Points, in no order, along strands that fork, close into loops and pass close to each other.
Points whose rows are less than 135 apart are linked; no others are. Some points are linked to none.
vate: 26 14 -11 -2 2 45 10 -26 22 5 -12 -38 -39 4 3 17 -13 -20 -8 -5 -49 3 25 4 -3 1 11 -9 -11 -18 16 4 -42 27 -9 -5 -14 11 -22 -4 -25 -44 5 -15 -18 -29 -9 14
pum: -14 -21 16 18 -38 -66 -17 15 16 13 25 14 9 21 13 -17 19 -26 -10 9 45 1 -29 -2 2 -16 20 9 -61 16 -44 -25 27 -7 -6 27 10 -12 -1 14 6 16 33 12 -18 30 2 -20
Did: -9 23 2 -28 47 11 10 27 -15 2 -18 -38 33 -26 34 -10 -44 1 1 3 -2 -5 -7 3 6 19 -30 -17 35 -19 -33 -22 43 2 2 -3 -7 -9 14 14 39 54 -39 -11 9 -15 -21 38
Resi: -24 6 17 -10 18 -32 -11 13 19 0 -16 -8 -52 13 5 -34 -27 -16 -5 -24 -11 14 -24 37 17 6 34 -26 -32 31 -7 -36 31 -4 -8 32 -37 39 -8 -4 14 -32 28 -23 -7 27 -19 -19
dotar: -4 -30 12 -8 -1 0 -17 57 34 -35 -10 -12 38 1 6 45 15 -19 18 15 51 -8 23 -25 -38 -1 -14 36 -6 -17 28 28 5 -10 -38 28 13 9 3 16 16 12 3 9 20 5 8 18
ves: 6 2 11 -2 -28 -34 -8 -3 2 11 19 5 14 -5 8 -13 15 -22 -6 7 50 -26 -21 -29 8 1 -5 32 -10 9 -43 -14 18 -16 -5 1 12 -25 18 2 10 2 9 14 -1 6 -4 3
sisu: -31 19 -35 -2 37 31 18 -7 -22 7 -11 -6 20 2 -7 4 5 41 -2 14 4 24 13 9 3 24 -15 11 61 15 28 -26 39 7 2 8 0 20 30 4 -4 9 -35 16 30 -19 11 40
Lito: -13 5 19 -3 16 -41 -22 -15 -15 15 9 14 -1 14 23 12 -6 5 -5 44 9 38 -19 -1 23 -8 -15 -10 1 1 -2 -4 23 24 6 5 -4 -5 -21 -13 -18 29 -3 18 6 -2 11 -8
metil: 18 11 17 -5 15 13 -23 3 -18 17 0 -49 25 -13 1 4 -41 -6 5 -37 -27 -11 -26 4 23 -8 -21 -27 1 -42 9 -9 -9 20 -22 -23 -3 -25 -25 -13 0 -16 -1 -8 13 -28 -10 31
Papiv: 25 -11 0 -12 6 -47 9 13 -20 21 -20 32 21 -22 -3 -43 7 -24 -5 -15 31 -1 -47 -1 3 -6 -7 -9 10 14 -14 39 2 -15 37 -30 5 -4 -29 -12 -9 44 17 -16 -22 21 1 -61
zez: 14 16 24 -6 42 -16 5 24 -11 6 -10 -15 -6 -25 -1 -4 -36 -12 10 -1 -34 14 -26 1 16 -10 -20 -42 -12 -29 3 43 -10 9 22 -31 2 15 -43 -7 -3 43 13 -9 -18 1 -8 -31
posa: -10 5 31 24 -8 -17 16 29 12 -40 -23 2 -22 -6 22 35 -30 19 37 14 23 -10 15 38 -26 2 22 2 18 -2 26 -19 37 -18 -40 28 -35 44 6 -11 18 -2 -22 -14 39 18 9 4
rusat: -18 -25 -22 -35 31 24 5 22 -15 -2 19 8 3 3 3 -15 0 30 -9 5 -43 -11 5 -15 -2 -13 -24 -13 0 -15 -32 -19 -17 -4 40 -9 25 8 20 20 47 18 15 24 -6 -24 -5 4
sizod: -7 -25 -14 -35 -18 15 -6 -20 -1 19 15 44 11 15 8 -5 37 11 -18 -4 -30 -12 -11 5 -19 15 -7 -27 23 -8 -36 -42 -35 37 33 21 -38 8 -4 -16 -18 -14 38 -23 -7 -31 -10 -6
Lipo: -10 -3 -13 -34 51 11 13 33 -12 8 -8 21 -7 -9 -10 -42 8 16 -7 -16 -29 12 -3 10 6 -10 2 -23 24 15 -15 -3 0 -14 50 -7 18 28 3 19 29 23 7 -12 -25 -11 -23 -21
vopap: 26 21 19 45 3 9 4 2 -1 5 -21 -38 -8 -12 -43 -41 -10 -15 -9 -58 19 19 1 21 -5 9 17 -12 -3 13 18 16 0 -6 -23 -11 -13 0 17 -11 -16 -47 0 -8 11 19 -38 33
pef: 1 -9 -34 -45 0 59 1 -19 19 -22 24 -43 18 -1 -22 -14 4 -14 -28 -31 -10 -32 25 12 24 -5 28 29 14 -47 -28 -2 -40 -21 4 -20 33 -7 -19 1 -2 -23 8 -11 -31 -49 11 26
Beb: -2 9 14 29 -2 29 22 7 -28 7 -14 24 -25 3 13 9 -10 23 -1 -13 -31 -14 30 29 5 -2 -8 36 20 -3 -7 8 -5 0 20 5 -55 22 6 -21 31 -11 -35 9 9 28 -34 22
faso: 18 0 0 26 -27 -20 -16 -21 4 26 -7 23 1 -15 -17 -26 40 7 -16 -30 -1 16 -31 9 -51 25 -4 -33 11 23 18 -10 -16 15 0 23 -31 -6 16 -40 -21 -28 30 -25 20 7 -26 -22
bute: 6 37 -11 10 7 36 25 -14 10 -13 -29 -39 -43 -2 -35 -34 -18 -7 -12 -28 9 5 36 16 0 17 37 7 -12 9 21 9 -4 -7 -16 -11 -8 11 27 12 -15 -41 -27 0 -20 17 -13 25
resu: 14 31 19 -2 42 -3 -6 18 -34 17 2 -46 25 -33 -1 -34 -40 -20 17 -18 -25 22 -45 7 40 -17 -39 -37 4 -15 -1 17 5 14 6 -42 23 -22 -22 15 -8 31 1 -6 -10 -5 -13 7
vep: 3 -17 33 50 -4 -36 -41 20 -2 16 20 4 23 2 3 37 21 21 -3 40 14 12 -4 5 -26 -18 -24 14 -1 -13 18 14 15 24 -32 29 -19 -16 -5 -18 -14 -6 -16 38 57 17 6 47
nul: -10 -26 -12 -16 -2 20 9 16 -6 -3 24 39 10 -3 19 -5 6 37 7 26 -50 -26 13 -24 14 -13 -15 8 1 13 -51 -20 -1 1 14 7 18 -33 53 14 58 13 -1 30 10 -23 -5 33
nes: -4 -18 12 -23 -26 -30 -2 -23 11 13 14 -14 2 -13 34 -6 -27 0 -3 24 -26 -3 -43 -25 -12 -10 -25 -45 -43 -4 -19 -15 -18 22 -12 7 11 -22 -11 26 -9 14 22 -10 -18 -26 19 -33
Kemi: 12 -1 12 -8 19 -2 -9 21 9 10 13 -10 21 -12 7 6 8 -4 -14 24 -4 32 13 -9 1 2 -51 4 -15 -34 -13 28 -25 40 16 -5 -13 1 -15 30 -29 26 -15 9 -22 -17 -14 36
fiku: -24 1 -23 -10 2 9 -3 -7 -10 0 8 21 33 17 43 26 30 2 19 46 -26 27 1 -29 23 14 -30 9 -1 26 -22 -30 -4 43 9 23 9 -44 20 14 -26 0 5 42 0 -26 7 0
Gono: -12 -8 -20 -44 0 24 -4 31 22 -43 -2 -33 45 9 21 31 1 -14 12 2 58 -28 3 -36 -12 -1 -6 48 9 -8 -7 -16 18 -26 -28 22 29 1 -13 12 8 17 -5 14 -10 -19 7 18
pude: 21 -14 29 -26 -8 -48 -19 22 10 -30 6 -19 -1 -30 -16 3 -35 -7 -12 -22 60 -22 -21 -1 -20 -10 7 -4 5 -14 22 34 25 -60 -13 -20 40 24 -23 -6 32 22 1 -11 -6 -10 45 -9
zudup: -10 16 -26 -10 55 4 20 -22 -14 20 -18 -8 -7 -17 -1 -10 -9 26 -1 30 -17 57 -8 28 3 15 -4 -46 33 11 29 1 10 36 12 -12 -14 38 -10 16 -26 21 -18 -5 -12 -28 22 -11
siv: -13 -13 -3 -7 25 12 7 34 -10 5 -20 17 24 -13 13 14 -4 18 28 -12 -48 5 -3 11 -35 18 -15 -23 34 -22 28 0 -20 17 7 6 -36 30 -6 -16 16 8 3 -19 40 -18 -8 2
Bunu: -12 51 16 18 1 32 36 -24 -18 0 -33 -23 -58 -4 5 13 -40 5 20 -4 -31 10 3 31 3 19 44 -15 13 29 40 -31 25 24 -20 7 -26 27 6 3 -19 -15 -17 -5 9 25 -9 -11
fug: -3 12 -16 -28 16 -5 -12 2 7 13 -5 -11 21 -5 20 -13 9 -15 13 21 -13 13 -23 -38 20 -2 -30 -20 -22 14 -13 -17 -9 29 2 4 39 -43 2 36 -22 15 21 6 -25 -32 -9 -11
kamez: 1 -9 10 -1 -13 21 23 18 15 -12 -27 45 7 9 32 38 18 -2 16 0 23 -27 22 13 -19 3 6 41 26 -5 7 13 -4 -34 -11 13 -18 27 -11 -13 37 14 -25 -23 8 36 -27 -32
nudu: -24 -3 0 -2 -6 23 -17 -41 -14 -12 29 -2 0 18 -3 36 -15 5 1 3 -19 -31 4 16 41 11 8 18 28 -27 -8 -27 17 -7 0 -5 2 -22 -32 -30 13 -24 -9 8 12 -22 23 13
lediv: -7 40 21 8 -8 10 7 -3 13 -31 -34 -35 -42 9 8 22 -40 3 23 -10 -1 -2 19 26 -24 13 41 -2 -1 15 47 -37 34 8 -62 23 -27 19 21 0 0 -44 -16 -14 39 26 7 16
lov: 13 -17 -29 -65 -11 38 -21 -30 30 -30 12 -33 20 19 -5 6 7 -10 -42 -26 28 -14 12 -2 -1 3 13 39 40 -45 -11 -2 -44 -18 -18 1 33 21 -23 -4 -24 -16 22 -19 -30 -47 10 37
ginu: -41 -6 -16 -33 20 -25 -20 15 35 -31 0 -6 -50 34 -4 -21 -11 -23 -18 -1 -4 10 -5 26 21 0 44 -6 -34 14 3 -32 25 -24 2 35 16 39 -14 19 10 -28 25 7 -18 2 7 10
Vot: 13 20 2 -18 -23 7 15 -14 14 20 -12 3 1 -11 21 -6 9 -27 -4 0 36 -28 -5 -1 5 12 7 -2 8 -7 -8 -7 0 -12 -6 -6 11 -15 4 3 -4 16 -17 -18 -19 1 -5 -25
gepab: 14 -5 30 11 20 -49 -23 4 -20 21 25 17 13 -5 -1 16 0 5 -6 26 -23 35 -36 -4 15 -15 -44 -31 -15 -30 -6 61 -45 26 26 -32 -29 8 -54 -16 -21 60 9 -3 -13 2 5 -23
mir: -1 -17 -11 34 -24 35 13 -47 -5 -16 18 43 10 16 19 67 41 17 8 33 0 -17 54 -38 6 -4 -10 68 10 -1 0 13 -13 3 -13 0 4 -30 3 -5 -13 6 -37 20 7 8 24 -12
Tif: -8 19 -2 -57 -12 17 13 -4 -10 -3 10 -30 -5 -12 -1 -44 -30 -13 -16 -42 -37 -31 -36 39 16 -2 22 -23 2 -25 -35 -37 -1 -19 15 -21 3 8 -3 5 20 -19 37 -29 -4 -39 -10 -2
nazo: 24 -34 20 -16 -4 -45 -20 17 16 -16 26 -14 -12 -16 -22 -22 -27 23 -32 -15 44 -14 7 2 -20 -14 11 11 -9 -21 -2 0 -8 -51 -11 -1 22 28 0 15 46 1 11 -15 1 -1 39 8
bava: -26 -8 5 57 16 13 5 7 -33 -8 7 -2 24 -8 -7 33 -13 23 41 4 -32 2 1 -18 6 -13 -14 -7 19 -3 31 -10 17 4 -11 1 4 -19 -1 -18 13 0 -15 36 51 7 16 6
dizib: 28 12 0 21 -55 5 38 2 33 21 -17 -26 3 -14 4 -10 12 -40 23 4 -14 -16 29 -47 -10 1 10 6 -59 16 -29 25 -41 20 -19 -1 11 -38 29 35 -23 3 8 -16 -36 -2 -9 -22
sogur: 3 -49 7 21 9 -1 -30 2 -7 6 41 15 31 5 -37 18 15 26 -9 -11 -9 -23 19 -16 6 -21 -23 29 -4 -49 7 28 -23 -5 16 -21 20 -18 -9 -11 17 1 4 31 13 -11 14 33
nof: 26 -6 20 14 4 -43 3 24 -5 23 -22 13 27 -41 -1 -53 -5 2 16 -15 13 16 -32 -5 -9 6 -14 -29 5 20 -3 24 11 -2 10 4 0 13 21 13 2 36 -3 -16 -1 22 -11 -24
vip: 18 19 15 23 -16 25 36 -13 -1 12 -11 25 -43 -3 22 16 -10 17 10 10 -47 -18 36 -10 -8 2 8 6 4 6 -7 7 -13 14 -5 -4 -41 -22 15 -14 16 -21 -23 -4 8 27 -18 -7
lekol: -16 -8 -28 10 20 9 -6 -14 -19 3 11 19 -27 27 -49 -35 33 16 -37 -2 3 5 5 15 35 -12 -3 16 -7 -5 -23 15 0 5 51 -1 8 -12 12 -4 0 -11 -5 22 -25 -6 -24 52
ses: 4 -17 -29 -7 4 12 -28 -10 -5 9 32 15 22 21 -41 -17 52 20 -53 4 19 -6 29 9 16 0 -25 45 26 -26 -32 17 -29 11 42 7 -17 19 10 -2 -3 3 -11 13 -21 -14 -17 43
sufo: -3 13 27 12 22 2 13 27 -5 -42 -8 -37 -10 -18 6 -6 -36 14 27 -1 -12 20 4 -2 -16 -6 12 -23 -8 18 38 -18 48 -33 -40 7 40 15 23 36 34 24 -10 -5 28 4 28 8
zetek: -7 22 8 22 -4 37 22 16 -7 18 -45 26 -26 8 -9 0 18 3 -2 -21 7 0 27 42 -2 21 14 24 22 39 5 9 -7 0 15 16 -64 31 36 -11 14 -26 -16 -8 6 29 -45 28
Zuda: -4 -9 -19 11 -39 -42 -8 -33 -13 34 -5 50 2 9 -8 -32 50 4 -22 -10 16 18 -33 -4 -22 16 24 -29 14 35 -1 -18 0 -5 34 19 -14 -13 9 -27 -19 -18 31 -21 1 16 -17 -46
podu: -2 38 -5 -52 -1 -18 14 10 -2 14 -19 -19 26 -14 39 -31 7 -43 4 3 21 5 -48 0 17 16 -12 -19 0 20 -35 -23 15 8 1 -8 17 -21 2 11 -26 27 18 -11 -39 -13 -13 -30
Sabat: 26 36 5 50 -16 4 42 -3 -33 14 -12 22 -50 5 -9 -5 -13 0 9 17 -12 8 9 4 11 -18 21 -20 -58 49 -12 15 4 7 8 -17 25 -23 31 33 -3 6 -6 -4 -36 48 -15 -14
libu: 42 -13 32 40 2 -36 -5 22 -1 18 -9 4 17 -29 -8 -22 -24 28 17 -23 -1 9 -11 5 -33 1 -8 -25 7 -4 25 3 2 -25 -12 11 -7 5 22 -9 25 0 -7 -28 46 19 0 -8
sovid: -31 -11 7 -2 3 -14 -4 32 9 -27 -13 -15 1 7 8 -3 -2 -21 35 -14 7 1 -25 -13 -6 -5 14 -5 -7 33 24 -37 48 -30 -27 11 37 -10 24 27 34 2 12 33 18 8 -1 -11
tavi: -10 -2 -27 22 -32 6 -16 -26 1 9 2 28 22 29 -3 19 52 1 -7 41 -2 20 14 -33 -1 9 -6 19 8 27 11 -12 -17 41 -7 18 15 -53 26 -2 -46 -29 -6 17 2 -29 13 11
popu: -23 -9 -15 -51 12 -8 7 8 16 -40 -9 -9 -42 13 15 -16 -30 -17 5 -15 15 -23 12 13 5 12 32 13 4 14 1 -24 20 -50 -5 20 12 42 -2 12 19 -10 10 -22 -18 -3 22 -15
rin: -14 24 -28 -9 54 -6 2 -14 -14 24 -17 32 -14 -3 -3 -30 15 27 -14 -7 -12 34 -20 14 10 11 -9 -44 39 18 3 -3 7 2 36 -3 -8 47 5 -13 -2 19 12 -2 -10 -9 13 -23
Leru: 18 17 19 1 -5 4 3 24 13 -7 9 -47 13 -38 26 -10 -61 10 23 -3 -11 -23 6 2 4 -10 -1 9 2 -21 -25 -38 7 -15 -41 15 36 -38 60 39 56 2 -17 -18 14 -13 4 28
derig: 18 -24 0 -9 6 2 -13 23 21 -21 10 -27 -3 -5 -22 -18 -17 15 -9 -13 35 -6 24 -2 -8 -13 14 12 -19 -12 5 11 5 -25 -16 5 22 11 36 17 34 -16 -4 6 0 -1 12 45
mupuv: -20 -10 -29 -13 -10 30 10 -42 6 -1 13 22 9 26 38 37 33 -7 -2 53 -34 20 24 -22 0 7 -40 10 7 3 -36 -5 -38 40 13 8 -12 -25 -16 -3 -35 40 3 7 -32 -37 -9 -9
lof: -3 0 -22 39 -4 30 -6 -41 -16 11 4 15 -19 25 -52 -24 8 26 -19 -20 -36 -22 27 13 27 -12 3 7 -8 -3 -15 -1 -28 15 41 -12 12 -41 16 -18 13 -31 0 4 -9 -12 -7 13
Pof: -4 32 2 -12 56 4 10 8 -2 -14 -15 -40 11 -29 10 0 -42 31 14 20 -28 48 -29 -3 -15 14 -12 -46 38 11 50 -11 7 32 -18 0 11 24 11 24 -15 16 -16 -12 15 -19 32 0
tidil: 2 -7 -5 46 -28 2 -4 -28 -2 1 5 25 18 12 9 53 44 -1 10 40 5 -12 33 -35 -5 -11 -14 30 -22 -11 15 23 -7 21 -9 -3 -3 -57 -13 -17 -46 -22 -18 25 20 6 20 -2
suf: -17 33 -7 -24 38 30 11 -8 -25 -14 -9 -13 -9 -28 25 17 -30 27 -12 24 24 8 16 23 6 22 -9 15 55 -14 -16 -9 29 -3 8 2 -2 26 10 8 6 38 -36 -7 -1 -8 3 39
Bimip: 6 -3 10 20 -5 -15 13 18 24 -10 -7 11 -16 -8 32 50 0 17 12 49 40 22 23 -15 -30 -3 4 19 -8 17 38 54 -16 14 -22 6 -19 29 -8 25 -26 33 -30 7 -2 28 14 -16
guve: 32 -10 -15 34 -25 -15 4 -3 14 2 4 -17 -29 -7 -22 2 5 -17 1 24 10 1 32 -44 -5 -8 28 2 -70 24 -13 36 -22 19 -28 3 35 -36 26 38 -21 -18 -20 11 -29 15 2 21
bebir: 7 -9 14 -14 -23 8 24 38 2 17 -22 35 21 -5 17 -10 39 -41 38 -51 -19 -9 -36 12 -21 5 -1 -15 -9 8 -4 1 -23 2 21 -3 -38 1 -4 -34 -1 11 27 -1 16 24 -46 -52
Zesu: 8 -26 -4 -14 13 9 -7 42 43 -33 -8 -26 -7 -20 -3 0 -1 -3 22 1 21 14 27 -6 -33 7 18 8 -7 -5 45 4 -11 -2 -30 27 13 33 12 27 7 -22 -2 1 11 -7 -3 21
dapop: -22 -13 -11 -7 10 -10 -43 -27 -13 15 25 34 29 36 -16 32 26 -11 -6 -11 31 9 -16 7 19 -5 -13 7 35 -41 -8 24 -2 0 33 -32 -11 19 -64 -43 -32 5 11 4 12 0 16 -9
kefo: -24 -18 -2 35 10 -13 -45 -13 -19 25 3 20 38 11 -41 -3 36 -1 18 -35 -25 32 -42 1 2 -4 -6 -14 22 14 14 -21 -9 -1 10 -13 -7 -17 -36 -35 -9 -18 46 22 32 10 13 -24
rufam: 31 43 6 29 -41 -36 40 -18 -16 24 -8 19 -30 -13 -3 -21 -16 -14 2 13 43 -8 -4 -3 10 5 23 -8 -31 38 -40 32 15 -19 17 -23 30 -18 25 25 -5 36 -15 -6 -44 49 -2 -33
Telen: 17 -6 -9 -13 -24 -3 33 -14 4 18 13 -29 -19 -27 4 -17 -28 -11 -2 4 -51 -12 -26 -21 0 -13 6 -36 -56 -4 12 14 -29 -5 -2 -33 20 -35 -2 12 -6 -13 27 -15 -23 -16 2 -51
Vurar: -44 19 -34 12 32 30 9 -11 -22 0 -7 5 8 4 11 19 -6 24 34 9 -35 18 -3 0 15 12 -22 -9 41 42 39 -40 27 22 -2 1 -7 2 4 -17 -8 -8 -19 23 32 3 25 -3
Bif: -12 0 -2 0 7 8 -1 10 -1 -13 -15 24 -3 21 1 22 19 5 10 4 57 -16 27 19 -3 -5 3 49 29 9 13 24 25 -30 10 4 -8 11 -7 -26 7 1 -29 -9 12 30 -5 1
Fatef: 16 6 -31 15 -14 55 11 -21 -5 -14 8 -32 -3 -7 -54 -24 15 -5 -32 -29 0 -34 29 6 33 -2 11 37 3 -28 -19 6 -37 -9 21 -26 53 -43 2 -4 13 -24 -9 -3 -21 -18 9 22
nup: -8 11 -9 -42 40 9 34 26 9 -25 -18 -3 -22 -3 -2 -43 -18 2 -6 -29 -9 -7 2 19 -6 -2 13 -22 25 16 7 -10 4 -45 27 -7 23 51 23 27 42 7 16 -22 -24 -8 4 -32
dib: -2 -20 0 1 -11 8 -1 15 11 -14 18 20 2 17 23 -12 2 32 15 27 -17 -14 16 -32 -7 4 3 13 -21 25 -28 -34 15 4 -15 32 29 -30 43 17 47 -21 -5 31 15 -11 27 15
guzer: 35 13 17 14 11 -17 -18 -18 -24 20 24 -14 -5 -17 -5 8 -2 5 -35 38 -3 19 3 -3 25 -10 -46 -19 -25 -48 -16 58 -29 31 21 -21 -18 -17 -23 -6 -10 46 -25 -8 -37 -13 -19 25
kamos: -22 -19 -10 7 18 -4 3 23 11 -29 6 27 5 20 1 0 5 16 17 29 -10 11 11 -30 0 1 11 5 1 46 30 -18 34 -8 -8 19 32 -3 46 16 5 -10 0 46 15 4 16 8
Zepe: -9 -52 -5 -17 5 6 -46 -2 -4 0 49 26 25 30 -44 8 46 35 -36 13 -10 -13 12 -1 10 -4 -17 34 1 -58 -38 -7 -32 6 32 7 -17 2 -10 1 6 -4 18 27 3 -21 8 43
gat: -10 43 24 9 -1 -23 16 -20 -5 1 -32 -4 -64 17 16 -15 -48 -5 2 4 -19 22 -13 31 9 2 53 -31 -6 38 4 -31 43 -4 -2 9 -26 36 -12 0 4 -20 2 -20 -10 31 -2 -26
Muver: -5 12 0 -22 4 23 -5 -2 -11 2 19 -61 7 -16 -6 -17 -54 -14 -1 -37 -25 -19 -23 36 32 -24 3 -18 7 -46 -12 -28 10 -26 3 -29 21 -7 -25 3 30 -15 9 -18 12 -22 9 9
ked: 27 27 11 -23 -4 -56 19 -4 -24 18 -6 14 -17 -30 9 -27 -12 -28 -26 12 38 -6 -24 -2 20 -11 1 -7 -12 22 -42 44 15 -24 34 -27 17 9 -10 15 -6 58 -7 -17 -57 24 5 -44
pagi: 24 -33 3 17 -10 -3 -18 15 14 -11 33 15 15 -6 -33 -1 17 13 -18 1 20 -11 30 -30 -7 -13 -7 29 -14 -16 13 25 -11 -3 1 -6 35 -15 29 13 15 -18 -13 32 23 4 16 30
tofen: 4 9 12 -6 18 21 -10 3 -3 2 -5 -40 -4 -8 1 32 -43 -25 17 -5 -61 -3 4 -7 2 0 -9 -23 -21 -36 22 13 -20 35 -29 -27 -16 4 -21 -29 -21 -30 14 8 12 -21 -9 21
tum: -20 -25 11 -7 8 -11 -36 -18 -17 30 29 49 29 27 -6 26 25 10 -18 -10 -17 -16 -31 26 -1 1 -23 -3 35 -58 -25 19 -27 -4 49 -26 -38 36 -58 -42 -4 22 24 3 5 -12 8 -29
Firip: 7 -10 1 -13 -24 24 38 48 1 3 -30 42 23 -8 34 15 29 -28 32 -15 -4 -27 -14 -14 -5 3 -5 12 9 17 -5 9 -5 -25 26 0 -28 15 -2 -8 19 36 13 -11 8 28 -29 -52
lepo: 24 5 10 -12 -48 -26 13 -33 8 14 12 -10 -5 -2 10 -9 -17 -44 -23 -19 56 -44 -4 1 -1 -4 22 -1 -24 -2 -21 27 3 -45 -14 -33 -4 -3 -26 -16 -19 0 11 -25 -29 12 2 -48
rar: -6 -21 13 19 -50 -64 -16 -6 7 17 14 44 -29 46 -3 -22 26 -24 -28 19 13 -3 -18 7 6 -13 20 5 -71 33 -40 -15 19 -5 17 17 -22 -17 -13 3 2 -10 37 12 -4 49 -16 -31
Zib: -2 2 41 20 0 -13 1 20 -8 -48 6 -31 -2 -31 0 23 -65 28 32 5 15 -4 12 -11 -27 -16 15 -8 -14 -15 33 -2 42 -24 -50 18 6 21 -4 13 31 15 -37 -6 45 17 30 4
Zet: -10 -20 6 -2 -20 -12 -16 11 -15 27 5 4 37 0 -8 -10 26 -22 16 -35 -39 5 -51 -2 10 -4 -23 -24 -11 -6 -5 -13 -5 11 13 -3 -19 -19 -16 -19 -15 15 42 11 15 0 -12 -27
bisop: -21 -21 -15 -19 22 27 -9 34 35 -50 -16 -25 -3 19 -21 17 13 3 35 -20 -1 6 26 10 -38 18 13 13 -6 2 67 -9 12 0 -32 38 3 45 2 -4 -1 -42 22 4 38 -12 -4 33
Renib: 7 -11 6 45 -15 -8 5 -13 1 -3 7 20 -15 1 9 47 24 -1 22 46 11 17 24 -33 -19 -3 4 1 -35 21 44 34 -30 28 -17 -5 -16 -11 -14 5 -53 -11 -5 19 4 24 28 -28
Tibed: -1 5 -27 36 -12 1 16 -20 3 3 -7 21 -42 16 -29 -10 16 -2 -8 11 -10 5 24 -5 6 -13 29 -2 -57 44 -3 21 -1 5 8 -6 40 -22 15 23 -13 -27 -2 13 -38 25 -1 -3
pufil: 7 -27 -22 -70 -16 -3 -12 -7 35 -25 3 -33 26 -1 9 7 12 -36 -19 7 41 -13 -11 -17 -11 5 5 22 -1 -14 -15 -21 -7 -13 -27 7 32 16 -20 13 -19 4 30 -1 -29 -36 34 12
badad: 5 -19 -17 -41 -10 34 3 -7 -5 14 25 -5 20 10 -23 -24 12 7 -24 -35 -34 -18 -23 18 6 9 5 -24 27 -30 -26 -50 -31 17 20 -5 -13 2 10 4 1 -28 26 -13 3 -41 -2 7
popoz: 24 32 18 -15 25 12 1 32 8 -9 -27 -42 19 -28 19 -21 -47 11 9 -11 -1 1 3 9 2 7 -18 -12 16 4 -11 -23 15 13 -33 15 -4 -14 43 36 30 16 -28 -20 6 -8 -13 46
Bok: -5 -4 -7 20 -17 15 -9 -14 4 -2 -8 19 9 34 -15 34 42 -8 -3 -31 49 -5 11 33 -10 5 14 38 36 -12 23 22 11 -12 6 1 -44 16 -32 -70 -31 -34 -15 -9 41 33 -20 9
gef: -15 -3 -22 -32 4 18 7 -53 6 -5 1 9 -8 18 50 48 28 12 -23 57 6 22 36 -7 -5 17 -27 32 27 3 -26 17 -13 39 -8 14 -30 3 -24 1 -42 28 -23 1 -20 -27 -8 3
fome: 2 1 -5 29 -59 -47 -16 -45 4 28 5 50 -30 35 -16 -27 29 -6 -30 3 24 -9 -14 11 -5 -5 24 -8 -40 37 -46 -22 7 5 28 18 -16 -33 -5 -24 -7 -19 16 -24 -20 15 -19 -17
retu: 25 -5 9 44 -20 -25 -32 6 23 17 2 -16 19 -16 -28 -34 7 19 -14 -36 30 7 -14 3 -38 7 -2 -12 -6 21 26 -12 7 -4 -25 20 0 -13 21 -16 4 -29 -2 -6 31 22 -18 11
Sesit: -29 -5 -2 23 10 -11 -38 -34 1 1 12 19 -4 44 -29 14 38 -5 -11 -13 36 3 3 20 18 -1 11 33 21 -21 33 -15 23 -15 20 -18 -22 13 -47 -65 -27 -24 12 20 21 27 2 -4
guz: 19 -9 17 -4 -37 -24 -6 5 8 -17 -1 -24 5 -14 -13 1 -17 -48 -10 -34 71 -23 -6 -13 0 -23 21 21 -13 -20 8 42 2 -63 -19 -33 25 8 -30 -15 6 6 5 -24 -11 27 11 -28
suk: -8 30 -26 0 19 49 30 6 -2 2 -24 0 -29 15 -27 -22 21 -10 -12 -17 7 23 27 24 2 24 4 17 19 26 20 17 -1 10 15 2 -31 24 26 15 -22 -25 -7 2 -16 -8 -36 27
Vut: -11 17 -6 -16 -6 9 12 -29 -1 -5 8 15 1 0 44 69 8 -1 12 51 24 24 22 -20 -4 20 -12 20 29 -1 20 34 -22 17 -11 -2 -21 26 -26 2 -48 39 -32 -5 -28 -8 16 -25
befu: -9 -7 26 54 1 -12 -39 -2 -10 -1 21 -16 20 9 9 40 -12 -3 26 14 -18 8 -2 -16 9 -21 -24 2 -12 -6 32 2 25 30 -38 3 -3 -28 -13 -23 -5 -24 -19 44 51 9 20 27
Mep: 18 -2 3 14 -12 24 30 -15 -1 15 1 2 -21 -19 1 -6 -22 13 27 -5 -67 -11 3 -18 1 -4 17 -42 -15 12 12 -9 -14 -2 -10 -14 8 -28 16 7 11 -18 6 -22 7 -1 0 -34

A fork is a point with three links, a tip a point with one. Leave the first point through the second and follow the links. Name the first fork or tip that comes.
Vot; ves => retu
nof; Papiv => dizib
lov; pef => derig
bute; suk => fug
nup; popu => Lipo
Leru; popoz => vep
bebir; Firip => tum
tum; dapop => kefo
retu; faso => Vot

A tip is a point with one link. Name the tips that can be reached along the links from each point below, in the order of the rows.
ses => mir, dizib, bisop
popu => Pof
Muver => vate, sizod, Kemi
befu => vep, Leru

A piece is two or more points that can be reached from each other along the links. Count, over all rows, the pieces, the separate loops (a circle has one, a figure eight two, a Y none), the forks (points with three links) and the tips (points with one).
pieces => 5
loops => 4
forks => 9
tips => 11
